Each row is a point on a tangle of strands that fork, close into loops and nearly touch. The rows are in no order.
Two points are linked if the straight distance between their rows is under 110. Some points are linked to none.
Nezun: [-55  12  15  -1  40   7  39 -41 -65 -30 -12  55 -31 -49  10  27  13 -31
 -24 -65  72]
kopa: [-45 -32  23 -16  15 -21   7  -2  47 -12 -23  44   3  51   0  39   3  57
  55  15 -37]
Paz: [ -6  14 -12 -37 -44 -40 -47  63  37  29  -7 -36   5  11  -1  -7  34 -24
  -2  25 -48]
gito: [-80  20  26 -11  35 -40  -1   5  39 -13 -22  18 -20  71 -40   6 -12   3
   6  21 -28]
Viba: [-56  12  41  10  24 -10  19 -54 -53  48  11  93 -15 -43  29 -39  -9  15
 -15   9  -4]
vemel: [-49  29  18   1  37 -37  17  24 -21 -44 -32  -5 -49  62  -7  -5 -44 -17
  32 -35  -6]
Mipe: [-39   1  47 -21  16  19   7  -1 -18 -36 -39 -15   3 -34   0  34  14 -41
 -21 -52  74]
Zaku: [-47 -18  -1   7  40 -30  51  -2 -67 -49 -53  35 -59  -4  36  10 -36   3
  43 -66  25]
Dinep: [  26 -104   10   41   -8   21   45  -43  -43   11  -21   11   14  -74
   62   -4  -11   75   15    3  -14]
Dulu: [ 12 -68   4 -25 -35   9  -4  10  19   3   4  60  19   5  56  53   0  59
  87   1 -40]
pabe: [  7  10   7 -39 -16  36  -9  -4 -39  36  58  82   6 -23  20  19 -10  -9
   4  -3 -14]
sor: [  7  67  44 -31  21  17   4  17 -62   6   0  27 -30  -7   7 -58 -38 -58
   0 -29  -2]
mok: [-28 -36  12  33 -10  -4  29 -46  12   6 -35 -13   9 -12  12 -33  21  51
  -3  45 -45]
gevo: [ 16  29  -3   4 -43 -14 -34  37  41  51  35 -29  38 -77   9 -12  71   7
 -14  75   5]
pofu: [107  -4   5  14  13  52   8   6 -71 -16   1 -26   3 -58   2 -31 -45 -30
  15 -65  63]
vusa: [ -6  44 -40   0 -20  22  25 -46  57   6  44  48  28 -25   8   2  54  22
  -7  61  -1]
bagik: [-31   4  55   4  34 -13  20 -39 -88  16 -25  73  -7 -73  41 -34 -11  -1
 -27 -23  24]
kipa: [  0  88 -61 -36 -12   4 -13   8  99  10  41  29  12   8 -23   1  45  -7
   5  37 -31]
siz: [-46   7  27 -77 -44 -13 -54  20  -8  23 -19  30  35  -8  30  24  31 -51
 -46   5  -4]
bagi: [  8 -41  44 -48 -21   5 -31   6  12 -16 -29 -29  35  13  24  59  -2 -29
 -26 -27  24]
bilu: [ 52  13 -47 -15 -34  -9 -56  38  67   9  -4 -67  31  65 -57  10   4 -31
 -32  11   2]
furel: [-16 -35  59 -18  -7 -17   1 -12   1 -18 -77 -37 -11 -16  28   1  14 -23
 -45  -8 -13]
purik: [ -4 -66  43 -10 -36 -30  16  15 -43  26 -63  37 -32 -44  96 -37  13  22
  -3 -18 -66]
par: [-70  -2  38   5  12 -21  13 -43 -22  37 -17  67  -4 -21  18 -28  -4  25
 -11  27 -15]
fimi: [ -4  75 -38 -48 -18   2 -29  24  60  24  35  12   6  39 -55 -18   3 -45
 -22  30 -42]
Lis: [-109   -3   13   -3   35  -54    8  -20    8  -13  -20   43  -26   50
  -10   40    5   -1  -15  -10    7]
Rudil: [ 76   1   7  11  -6   0  -9   8  12  -4 -60 -96  -3  29 -14 -24 -27 -35
 -20 -31  30]
bok: [ 90   0 -18  16 -42 -22 -47  94  35  56  18 -63  10 -10  -8  -5  36   9
  25  27  -5]
Vuli: [-60 -21  41 -17   9   0  -7 -35   4  -7 -15  -1  33 -10   2  39  13  -1
 -68  13  32]
zofo: [-35  24  -5  27  39   7  17 -35  -4 -27  28 -26 -10  19 -34  12  -7 -18
 -49   7  34]
barod: [ -7 -27 -50  38  30  28  22 -34  21 -49  71  -1 -13  35 -44  81  -9  20
 -18 -22  47]
mufu: [ 62  -9 -57   0 -39 -16 -46  47  65  24 -17 -76  14  71 -45   1  24  -5
  -1  18 -26]
mepap: [ 25   0 -14  10 -40   5 -39  32  -3  60  46 -38  35 -91  13 -13  61  -3
 -31  48  23]
kudis: [  6   9 -27 -19  21  22 -12 -13 109 -21  37  28  28  48 -48  52   2  17
  15  12  -6]
lep: [-34  22  -7 -69 -36  -7 -52  54  20  44  32  49  27 -29  12  28  37 -36
 -18  25 -15]
ramop: [-42 -21  25 -16  20  27  24 -10 -49 -45 -40  20 -19 -54  -1  48  13 -32
   3 -90  87]
doro: [-36  33 -26   4 -31 -13  24 -51  27  21   2  53  28 -42  42 -23  74  42
   3  78 -13]
rusaz: [-15  -9  35 -28  15  28   1 -16 -33  27  54 112  -3  -9  19  59 -16   9
  16 -15  -8]
sudeg: [  0  11  24 -14  11  -5  -2  32 -44   3   8  42 -28  43  22 -28 -65   5
  65 -14 -54]
pemak: [ 10   3 -12   2 -32  -9   1  30 -38  31  -1 -10  -9 -24  32 -64 -11   7
  25  16 -50]
mor: [-14  29   6  12  27 -17  32   1   7 -50 -67 -82 -44   6 -43 -29 -15 -41
  -5 -40  42]
bukar: [-52   0  30  -5  -6 -38  -2  -4  37   1 -70 -21 -13  53 -11 -41  20  14
 -16  37 -84]
Piti: [  5 -53   3 -21 -53 -18 -20  39  11  21 -21  -7  -3  -2  47   8  29  20
  30   9 -63]
Kaba: [  25   39  -46   36   -7    2   11   -8  -14   22   -6  -66   -5   -8
  -27 -112  -16   -6  -27   32  -26]
Sasi: [-26 -31  39   2  28 -16  15  28 -42  -9  -3  61 -34  34  38  20 -53  39
  73 -27 -34]
fezul: [-13  19  10  -2  -5  -9  -1   6 -18  11 -22 -12   0  15  -4 -50 -27  -7
  -4  14 -42]
Zizor: [ 40  28  40 -23   5  30   2  16 -86  -2 -16  25 -10 -51  39 -51 -34 -39
  22 -50  14]
zisep: [ 49  10  12  -6 -34 -25 -29  94  -6  46  30 -12  -8 -37  43 -23  11  26
  86  23 -47]
Mume: [  2 -12  28  -3   7  43  -4 -46 -42  -5  13   6  45 -66  16   8  18 -22
 -74  -8  54]
nim: [ 69  16  34  -8  12  31  15  14 -83 -18 -29  -9 -10 -78  10 -60 -37 -27
  28 -51  35]
pom: [ 71 -16 -26  17 -44 -13 -27  73  12  42  34 -28   4 -29  30   4  29  36
  70  17 -23]
Tel: [-25   0 -40  46  31  23  31 -53  51 -40  69   0  -9  25 -67  52  13  42
 -13  18  31]
lare: [-12  -5 -12 -19 -38 -26 -23  22  66  11 -44 -39  -7  42 -10 -22  48   4
   8  40 -76]
Dag: [-12  27 -54  46  43  -5  32 -17   7 -65  15 -51 -50  72 -56   7 -30 -20
   0 -33  31]
kofuf: [  1   4 -63  73  56  -4  40 -21  -9 -56  18 -52 -41  57 -52 -14 -32  18
  12 -22  17]
zir: [ 35 -51 -15  17 -37  -3  -2  14 -33  20 -23 -25  -5 -22  38 -31  -5  25
  24  -2 -48]
zote: [ 24  13 -17 -13  -7  -3 -38  -2  63 -13  -6 -66  31  68 -68  10  -5 -38
 -53  14  18]
peb: [  0  54 -37 -24 -34 -15 -37  53  32  25  22 -22   0  16 -31 -41  12 -33
   4  36 -37]
nikog: [-16  38 -18  34   8  15  14 -46  -3   8   3 -40   5 -20 -37 -83 -12  -9
 -68  47  -8]
Sadus: [ 77 -61  -6  45  30  35  15 -13 -47 -28  27 -18   9 -26  19  36 -45  18
  13 -51  61]
tef: [ 57  38 -65  24  -6  24 -11  -7  77   3  30 -24  13  52 -64 -24   8  13
  13  31  -8]
fefip: [-65  33  32 -49 -10 -24 -31  -2  35  10 -37  -1  23  40 -22   0   7 -42
 -63  34 -18]
muk: [ 36 -53 -55  64  40  25  25 -11  -5 -47  55 -16 -22  44 -30  62 -36  31
  36 -39  39]
dafi: [ 64  21 -71  60 -25   5  -1  -1  15  29  -7 -88   6  18 -45 -86  -2   2
 -37  29   0]
buk: [-24 -76   4  32  30   2  33 -18 -29 -30  15  15  -5  -9  24  68 -26  44
  21 -20  25]
voz: [-72  29  43 -40  -7 -38 -20   2  29  11 -50  14  -3  58 -19 -22   4 -16
 -23  28 -56]
dal: [ 16  12 -19  12 -23 -12  16  36 -53  29  -3   9 -32 -16  36 -91 -25  20
  72  10 -75]
Siko: [ 39  33 -65  -3 -18  25 -15  -8  89   2  43   6  20  29 -44  11  17   2
   7  25  -8]
Noz: [ 63 -42 -27  55  27  19  12  -9 -10 -20  35 -27   4  26 -23  26 -43  28
  23 -23  36]
Mefi: [ 81 -40 -10  13 -10  -1 -19  17   3  -3 -22 -69  10  50 -11   7 -31  -3
   5 -28   2]
nitig: [ 20  26 -48  25   8  33  30 -83  75 -28  47  47  36  -7  -3  21  45  50
   1  64   7]
Limi: [-18  34  24   2  31 -35   5  23  -9 -26 -36 -32 -31  60 -20 -40 -46 -16
  17  -9 -30]
nep: [-56 -10  46 -22  18   2   2 -25  -3 -22 -29 -12  19 -25  -2  50  26 -39
 -61 -24  74]
tibi: [ 20 -40 -27 -10 -50   9 -39  17  -7  37  41 -22  49 -69  18  27  54  -3
 -38  21  29]
mas: [-21  -1  22   0  32 -21  33  28 -39 -49 -54  -7 -61  20  18  10 -46 -18
  56 -68  15]
siger: [-39  15  -9 -24  13  13 -13 -19  77 -12  31  18  25  34 -59  49   9 -11
 -42  27   4]
deros: [ 11 -82 -11  38  39  19  35 -18 -53 -49  27   8  -7 -22  37  70 -33  42
  30 -49  49]
Nupap: [  2  24   0   3  -6   7  16  24 -44  30  14  60 -37  16  28 -69 -49  17
  84   8 -71]
Nebo: [ -6   8 -16 -37 -30  25 -22   4  -6  28  43  43  20 -18   6  15  12 -21
 -17  19  -8]
regu: [-24  23  19 -34  -3 -19 -35   6  50 -18 -26 -56  23  59 -43  10  -4 -49
 -60  16   6]
Nifat: [-49  -9  11  32  30  -1  21 -29   5 -15   0 -21   8   7 -26   6  -5  12
 -42  16  17]
Mubo: [  56   18   19   12   12  -11   10   11    7  -25  -74 -100  -25    3
  -36  -44  -34  -47   -8  -40   33]
Kima: [ 31 -31  26 -20  -8   4 -25  16   1 -14 -21 -40  15  29  12  37 -31 -22
   7 -29  19]
Rimis: [-42  -2  38  12  58 -15  37 -36 -89  -9 -10  76 -41 -59  40  -2  -9  -6
   3 -52  46]
Rosub: [ 33  21   7 -18  -7  58   4 -30 -71  26  71  51   8 -56   6   7   0 -23
 -37 -18  10]
nivo: [ 18  56   1 -10 -27 -35 -24  49  61  34  29 -10  34 -46  16 -17  65  15
  21  79 -23]
Nane: [-11 -52  28   0  -4  23   7 -33 -48   7   0  33  35 -57  42  21  -2  21
 -32  -2  22]
vipu: [ 95 -28   5  25  16  50   3  -2 -52 -20  26 -20  10 -35  11  17 -41 -12
  11 -67  73]
Gen: [ 15  39  32  -6  23  47  10 -36 -61  -4  35  15   4 -47  -6  -8  -6 -36
 -51 -29  38]
noga: [-85  18   8 -18  36 -16   4 -20  32 -10  30  48  -9  37 -39  70  11 -15
 -41   9  23]
dedap: [ 68  26 -74  56 -20  24  -1 -18  48  11  10 -58   6  40 -65 -64  17  31
   3  40   2]
litog: [  7 -69  29   1  -6   1  16   7 -24   1  -8  49  -8  15  52  19 -28  66
  84 -15 -53]
poz: [-13 -76  20  19 -10  17  22 -45 -49  24  -3  48  26 -72  60   7   1  54
  -4   3   0]
bovo: [  6 -76   8 -31 -56 -11 -16  29  33   9 -20  26  16   2  52  56  40  38
  49   7 -49]
nirib: [-37  66  52 -29  29  -7  -3   6 -48  18   2  57 -33  15   6 -36 -38 -43
  -3 -16 -13]
teset: [ 18  13 -35  43  23  37  35 -74  63 -30  62  17  11  10 -44  30  22  58
   1  41  15]
Puti: [-20  15 -32  22  28  -9  20  -8  15 -61 -25 -74 -27  60 -47  21 -19 -40
  -9 -52  56]
veki: [-68  -2  14  31  58 -43  48 -25 -77 -10 -18  77 -56 -23  37 -12 -27   9
  18 -38  17]
Dofo: [-28 -15  56 -78 -39  -2 -48  10  -4   2 -40   7  36  -6  42  42  30 -44
 -43 -20  11]
Bugo: [ 87  -7 -46  30 -42 -21 -33  67  44  47  -7 -85   5  21 -26 -12  44  14
  12  34  -8]
Zuzog: [ 23  59 -45 -12 -18 -23 -20  37  91  13  24  -3  28  -8  13  -1  69  18
  29  57 -24]

How many points has the smallest loop of links through each point below? Write none if it is on no loop.
fimi | 13
zir | 10
veki | none

A fork is a point with three links, a tip a point with one. Leave the first point through the second and follow the links. Name the first fork or tip that comes.
Dinep, poz | pabe
gito, Lis | Siko
regu, zote | zisep
zisep, pom | voz
tef, dedap | nikog
pemak, fezul | Rimis
Dulu, bovo | pemak

A piece is two or more points that can be reached from each other along the links. Count, over all rows, the pieces, the separate loops (a circle has one, a figure eight two, a Y none), the forks (points with three links) and the tips (points with one).
pieces | 4
loops | 2
forks | 7
tips | 11

Name the points in between on the shortest way along the links from the first point to the second, in order.
veki, bovo | Zaku, mas, vemel, Limi, fezul, pemak, zir, Piti
siz, Mume | lep, Nebo, pabe, Rosub, Gen
fimi, pom | peb, Paz, lare, bukar, voz, fefip, regu, zote, bilu, mufu, Bugo, bok
Nifat, Viba | Vuli, nep, Mipe, ramop, Nezun, Rimis, bagik
